Each row is a point on a landscape with many valleys, with its height.
From any point a ball rolls to the lowest of the 2 points nearest to it. It stops when none of these is lower. Distance is the straight distance between rows; heights are no part of it.
j850: [ -6  10 -13   9  -6   8  15  10  -1   6   5   2  22   7  -6 -13  -7  -3
   6   2  -2   5]  h=2.44
j360: [ 14   2   4   9  -2  -9  10  39   9  -3  -1   1  -2   5  11   3   8  16
  11   0   9 -15]  h=5.00
j557: [  3 -14   5 -17   2   8 -15   8   2  -2   1  15  12 -14   9  -1  11  -3
 -17 -25   6  -2]  h=5.09
j630: [  3   4   1 -19  10 -11  -7 -18 -10  16   0  12   3   6   8   1 -10 -11
 -20  -2   3   3]  h=6.96
j945: [ 2 -2 -3 -8 10 -6  2  1 -5 -2 -5  3 -9  5 -5  0 -7  2  1  5 -5 -2]  h=4.56
j441: [  3   4   8  13  -2  11   0  -6   7  -4   4 -16 -13   7 -14  -5   6   0
   0   2  -1  -2]  h=5.17
j346: [ -6   8 -10  13  -6   1  15   8   7   0   5   2  14   3  -3  -5  -7   2
   8   5   0   1]  h=2.78
j193: [  5   5  -5  -5  -4   5   8  -1  -9   3   0  -2  16   2   1  -7 -15  -6
  -3   1  -8  13]  h=2.53
j263: [-18   1 -11   1  -1  -4  -2   2   4   3  -5   5 -19  -3  -8   1   9   5
  15  13   4 -14]  h=4.19
j588: [  0 -10   5  -5  -4  -5 -11  -3  -2  -8   1   3   5 -13  14  10   3   0
  -2 -10  -1   6]  h=4.02
j616: [ 9  1  4 19 -6 -7 10 15  7 -9  6 -5  6  4  8  8 -1  9  7 -1  1 -5]  h=4.91
j756: [-14  -9  -7  -7   0  -6 -10  -2  -2   4  -6   6 -17  -9  -4   4  12   8
  14  10   7 -11]  h=3.61
j644: [-13   5  -8   8   0  -4   4   0   7   0  -2   1 -13   3  -9   1   3   1
  10  11   0  -9]  h=4.63
j428: [ -6 -12  -3 -20   8  -2 -15  -1  -5   5   0  18  -6  -7  -3   1  12   2
  -4  -3  11  -8]  h=7.76
j66: [-15   4  -6   7 -11   1  -1  -9   3   2  -3  -1   7 -10  -1   0   5 -10
   6   4   0   7]  h=5.31
j843: [  7  -3  -2   3  -6  -9   6  30   5  -8  -6   4   0  -3   9   3   4  12
   8  -2   4 -13]  h=5.06
j461: [ -7  -6   9  -4   3  19 -17 -17   4   4  -1  -7 -10  -7  -5  -7  14  -6
  -7 -10  -1   5]  h=5.65
j925: [ -7  -5   7 -12   9  10 -18 -19  -1   9   1   2 -11  -3  -6  -7  11  -8
 -11  -8   5   2]  h=5.34
j969: [  7   2  -5   6   0  -9  10  14   2 -10  -2   0  -3   8   4   8  -4   9
   5   7  -6  -6]  h=5.90
j158: [ -2   5  -6   4  -9  -8   8  -3  -3  -3   2   0  12  -3   7   8 -11  -4
   6   6  -7  10]  h=3.14
j327: [  5  -3   8   9 -13   4  -6   6   7  -8   2 -10   9 -11   6   6   7   1
   1 -11  -2   3]  h=3.60
j586: [  1   6   4  -1   4  -4   0 -21  -7   6   0 -11  -8   5  -1   3 -11  -6
  -2   8  -6   9]  h=3.06
j430: [ -6   7  -6  12  -4  14   7  -1   5   2   2  -8   7   5 -15 -14   3  -7
   2   3   2   2]  h=5.60
j927: [ -8   8 -10  14  -6  -9  16   2   5  -1   7   5  13   4   7   8 -11   3
  12  12  -3   1]  h=2.50
j736: [  8  -8  11   4 -10  -2 -11  14   5 -10   0  -5   2 -12  11   9  11   7
   3 -10  -1  -4]  h=3.38
j194: [-11  -7   1  -8   2  -5 -14 -11  -2   2  -2   5  -5 -11   2   3   6  -4
   0  -2   2   2]  h=3.32
j44: [ -5   9  -8  11   6   0  16  23  15  -2   0   7  -6  12  -4  -7  -3  14
   9  10   2 -18]  h=5.71
j411: [  6   1   1 -10   7 -13   4  -8 -10   1  -2   3   2   4   9   6 -16  -2
  -4   6  -8   9]  h=4.28
j830: [-13   0 -11  11 -13  -6   8  13  13  -5  -1   7   3  -9  10   6   1   4
  13   4   5 -10]  h=5.47
j260: [  1   9  -8   7  -4 -10  16  -1  -2  -3   5   2  12   6   9  11 -16   0
   9  12 -11   6]  h=2.79
j38: [ 11  -6   0 -20  16 -11  -9 -10 -17   9   5  10  -9  12   3  11   3   6
 -10   4   7  -2]  h=6.16
j483: [  0   1  -1  -3  -2 -14   1 -12  -8   0  -2   0   6  -3  13  10 -13  -5
   1   7  -6  12]  h=3.73
j167: [ -2   3   3  -2  -1   4  -1 -16  -5   3  -2  -8  -1   0  -4  -4  -4  -8
  -4   2  -4  11]  h=4.06
j99: [ -2  -6   6   9 -10  -3 -11  -3   3  -9   3  -8  -7  -8   7  13  10   3
   7   0  -2   0]  h=4.09
j297: [ -1   6 -11   8  -5  18  11  12  -7   6   3  -4  23   7  -7 -21  -1  -8
   3  -4   1   3]  h=2.86
j104: [ -1   0   1 -16  16 -13  -6 -15  -9  14  -2   7  -6   7  -1  -2  -7  -6
 -12   4   1  -1]  h=6.32
j114: [ 12 -13  -3 -24   7  -8 -10   3 -14  -1   5  20   0   1   7  14   8   6
 -12  -5  10  -4]  h=8.07
j657: [  6  -2  15 -10   9  12  -4 -19  -8   5   1  -6 -12   7  -6  -5  -5  -3
 -15  -6   1   6]  h=2.88
j796: [ -1   3   7  20  -8  11  -1  -6  10  -3   9 -16  -1   2  -7  -1  10  -1
   3  -1   1   1]  h=4.92
j140: [ -6   6  -3  -2   8 -13   1 -15  -4   8  -5  -3  -9   4  -2   2  -8  -4
   2  13  -6   2]  h=4.27
j938: [ 10   4   4  18  -5   0  10   6   6  -7   9 -10   6   5   0   3  -3   6
   3  -1  -1   0]  h=4.83
j443: [  9   3  10  -6   7   5   3 -18 -10   5   1  -9 -10   9  -2  -1 -14  -3
  -9   0  -4  10]  h=1.91
j549: [ 11  -6   8  -9   0  14  -3   5  -4  -2  -3  -3  14  -7   5  -8  -4  -2
 -13 -21   1   8]  h=6.24
j784: [ -7   7  -5  15  -2   6  10   3  12   1   2  -4   0   6 -13  -9   1   1
   5   4   1  -5]  h=5.36
j653: [  5   0   3   5  -4  13   2  10   6  -3  -4 -10   8  -4  -8 -10   5  -2
  -3 -11   1   1]  h=2.56
j143: [ -5   5  -5   9  -6  25   2  -4  -1   4  -2 -11  10   0 -12 -19  11 -11
   0  -1   2   4]  h=5.89
j179: [-14   3  -2  11  -5   5   1  -2  12  -2  -1  -4  -7  -1 -12  -4  10  -3
   8   5   2  -6]  h=5.04
j307: [ -9  -3  -7   8 -18 -10   4  15   8  -9  -1   6   9 -14  18  14   3   4
  12  -1   4  -6]  h=5.39
j487: [  2 -13   7 -10  -2   3 -14   4   1  -6   1   9  10 -15  14   4   8   0
  -9 -19   1   3]  h=4.50
j686: [  1   3   0  -2   0  29   3  -5  -6   5  -6 -10   5   1 -14 -24   4 -10
  -7  -4   1   5]  h=6.15
j96: [ -5  -3   0  -7   2   7  -1   1   1  -2  -7   1   2  -6  -8 -10   0  -4
  -5  -6   0   4]  h=5.64
j4: [  3  -6   7  -4   3  -1 -11  -9  -6  -5   1  -4 -13  -1  -1   6   4   4
   1  -1  -1   1]  h=4.88
j951: [ 10  -3  -2 -25   8  -6 -11  -4 -13   5   6  21  -1   2   7  11   5  -7
 -19  -8   8  -2]  h=7.77
j600: [ -7   1  -4 -12  13 -15  -3 -11  -6  11  -9   6  -7   5  -2  -2  -8  -5
  -1   9  -4   0]  h=5.37
j267: [  9   2   7  11  -6   5   1  22  12  -2  -1  -9   8  -4  -2  -4   8   1
   2 -12   4  -5]  h=2.94
j527: [ 14  -4   1 -13  15  -2   6   5  -7  -4  -5   3  -7  10  -5  -3 -12   5
  -6   0  -5  -1]  h=3.99
j764: [  3  -6  -5 -22  14 -15 -12 -11 -15  14   2  14  -8   4   1  10  11   4
  -7   6  12  -7]  h=6.75
j436: [  4   0   2 -19   5  -8 -13 -17 -10  10   5  15   1   0  13   8   0 -10
 -19  -9   5   4]  h=7.36
j578: [-16  -1  -1  -3  -2   4 -10 -11   3   3  -7   0  -1 -12  -4  -5   7 -10
   1  -1   1   7]  h=4.55
j862: [  1  -7   4 -11   3   8  -5   3   0  -2  -4   5   8  -9   0  -9   0  -5
 -12 -16   2   6]  h=6.02
j157: [ -2  -1   8   0  -3  10  -9 -19  -2   1   0  -9  -3  -5   2   0   2  -6
  -4  -3  -3  11]  h=4.66
j806: [ -6 -11   2  -5   1  -3 -17  -4  -3  -1  -2   4 -14  -9  -3   5  15   8
   9   3   5  -8]  h=2.90
j888: [  0  -2 -10  -2   0  -8   8  17   1  -6  -7   7  -8   5   3   5  -2  11
   9   8  -2 -10]  h=6.01
j398: [  3  -1   6   8  -4   0  -3  -6   0  -8   4 -12 -10   0  -2   7   2   2
   2   2  -4   2]  h=4.42
j290: [ -3  -4   8  -1  -3  21 -13 -15   1   1  -1 -10   1 -11   3  -5  11  -6
  -7  -9  -2  11]  h=5.15
j882: [  7  -8   4 -13  12  -9 -11 -11 -13   1   3   3 -11   5   4   9   1   5
  -5   2   2   2]  h=5.55
j409: [ 12  -6  12   2  -5   0  -7  22   7  -7  -5  -5   2  -9   4   0  10   5
   1 -13   2  -7]  h=3.18
j363: [-13   5  -6   3  -7 -11   0 -11   0   3  -3   2   2  -8   4   7  -4  -9
   7  10  -3   7]  h=5.76
j703: [ -5   2   1   5   2  -5  -4 -13  -2  -1   0  -8 -16   3  -7   6   3  -2
   7   9  -3   0]  h=4.93
j150: [-15   7 -13  15  -1  -2  14  16  17   0   2   9  -3   4   2  -3  -4  11
  13  11   5 -16]  h=5.66
j241: [-19   5 -13  16  -9  -2  13   7  17   0   5   8   7  -2   4  -1  -4   3
  15   9   6  -8]  h=5.57
j948: [  9   8   5  14   0   9   8   2   6  -3   5 -14  -7  13 -14  -7  -2   2
  -1   2  -2  -3]  h=5.38
j541: [ 4 -2 -4  4 -8 -7  9 21  4 -8 -6  5  9 -7  8  5 -4  6  4 -5 -1 -4]  h=5.16
j115: [ -3   3  -4  -1   5   1   6   2   0   0  -7   1  -4   1 -12  -8  -4  -3
   0   3  -4   0]  h=5.14
j709: [ 10   2  11  21  -8   2   2   0   9  -9  11 -18  -3   6   0   7   4   5
   4  -1   1  -2]  h=4.71
j262: [ -3   0   0   2 -10  -5  -2  -5  -2  -6   1  -1   9 -12  10   8  -3  -4
   2  -2  -3   9]  h=3.56
j581: [  5   9   0  17   6   0  14  22  14  -2   3   0  -4  15  -9 -10   0  13
   5   4   1 -15]  h=5.77
j344: [ -5  -7  -5 -20   9 -14 -14  -7 -11  10   2  21  -3  -5   6   8   7  -1
  -7   0  10  -5]  h=7.28
j610: [ -3   7 -11   2  -8   2  11   6  -6   3   2   2  22   2   0  -7 -12  -5
   4   3  -6  10]  h=1.96
j856: [ 10   8  -1   7   7   4  13   5   3  -4   1  -7  -8  16 -12  -4  -9   4
   1   6  -8  -4]  h=5.56
j366: [  7   5  -3   7   7  -5   9   4   0  -6   0  -4 -12  15  -6   6  -5   7
   4  11  -8  -4]  h=5.73
j583: [  1   0  10 -16  13   9 -11 -19  -7  11   2   3 -12   6  -7  -7   1  -8
 -17  -7   6   3]  h=4.05
j683: [ -6 -14   2 -10   1  -6 -19  -5  -4  -2   1  10  -6 -12   6  10  12   6
   3  -2   5  -3]  h=1.93
j420: [ 12   2   4  18   0  -9  13  29  12  -6   4  -1   3   9  10   4   2  15
   8   1   6 -12]  h=4.96
j79: [  9   5   1 -11   3  -5   6 -12 -14   8  -1   0  12   7   8  -1 -24  -5
  -5   6 -10  14]  h=4.29
j953: [  4   6  -1 -13   6   2   6 -12 -11  12  -6   0   7   8  -2 -10 -19  -9
  -8   5  -7  12]  h=3.68
j248: [  9   1   3 -13   5   8   6  -7 -10   3  -1   0   9   4  -1 -10 -17  -5
 -11  -3  -4  12]  h=3.07
j25: [ -8  -4  -7   0 -12  -8   5  13   3  -7  -6   9  12 -16  14   8  -3   0
   6  -3  -1  -1]  h=5.29
j201: [-12   2   2  11  -3   3  -9 -11   6  -1   2 -10 -15  -3 -12   2  12  -3
   8   6  -1  -3]  h=5.44
j590: [ -4  -3   7  15 -15   4 -10  -5   8  -8   6 -11   4 -14   8  12  12  -1
   5  -5  -4   4]  h=3.84
j17: [  6   5  -5   5  -4  16   9  11  -1   2  -1  -7  16   1  -9 -16  -3  -3
  -2  -7   0   3]  h=3.01
j700: [ 14   6   6  12   7   1  10  21   9  -5   1  -6 -12  16 -12  -7   5  13
   4   3   1 -14]  h=5.83
j664: [ 12  -3   4 -15  12   6   6   0  -7   0  -4   1  -1   6  -7  -9 -14  -2
 -13  -6  -4   4]  h=3.52

Call two points neighbours if one is among the 2 nearest of the other. Go from one point of each pair to the other, from neighbour to neighbour, staying as low as possible. Name the highest point that can't be avoided.
j927, j653 -> j17
j683, j398 -> j201
j610, j927 -> j346
j443, j248 -> j114

For each start below, name the point where the ball stops.
j150 -> j709
j430 -> j683
j700 -> j709
j557 -> j927
j99 -> j653
j862 -> j248
j888 -> j709
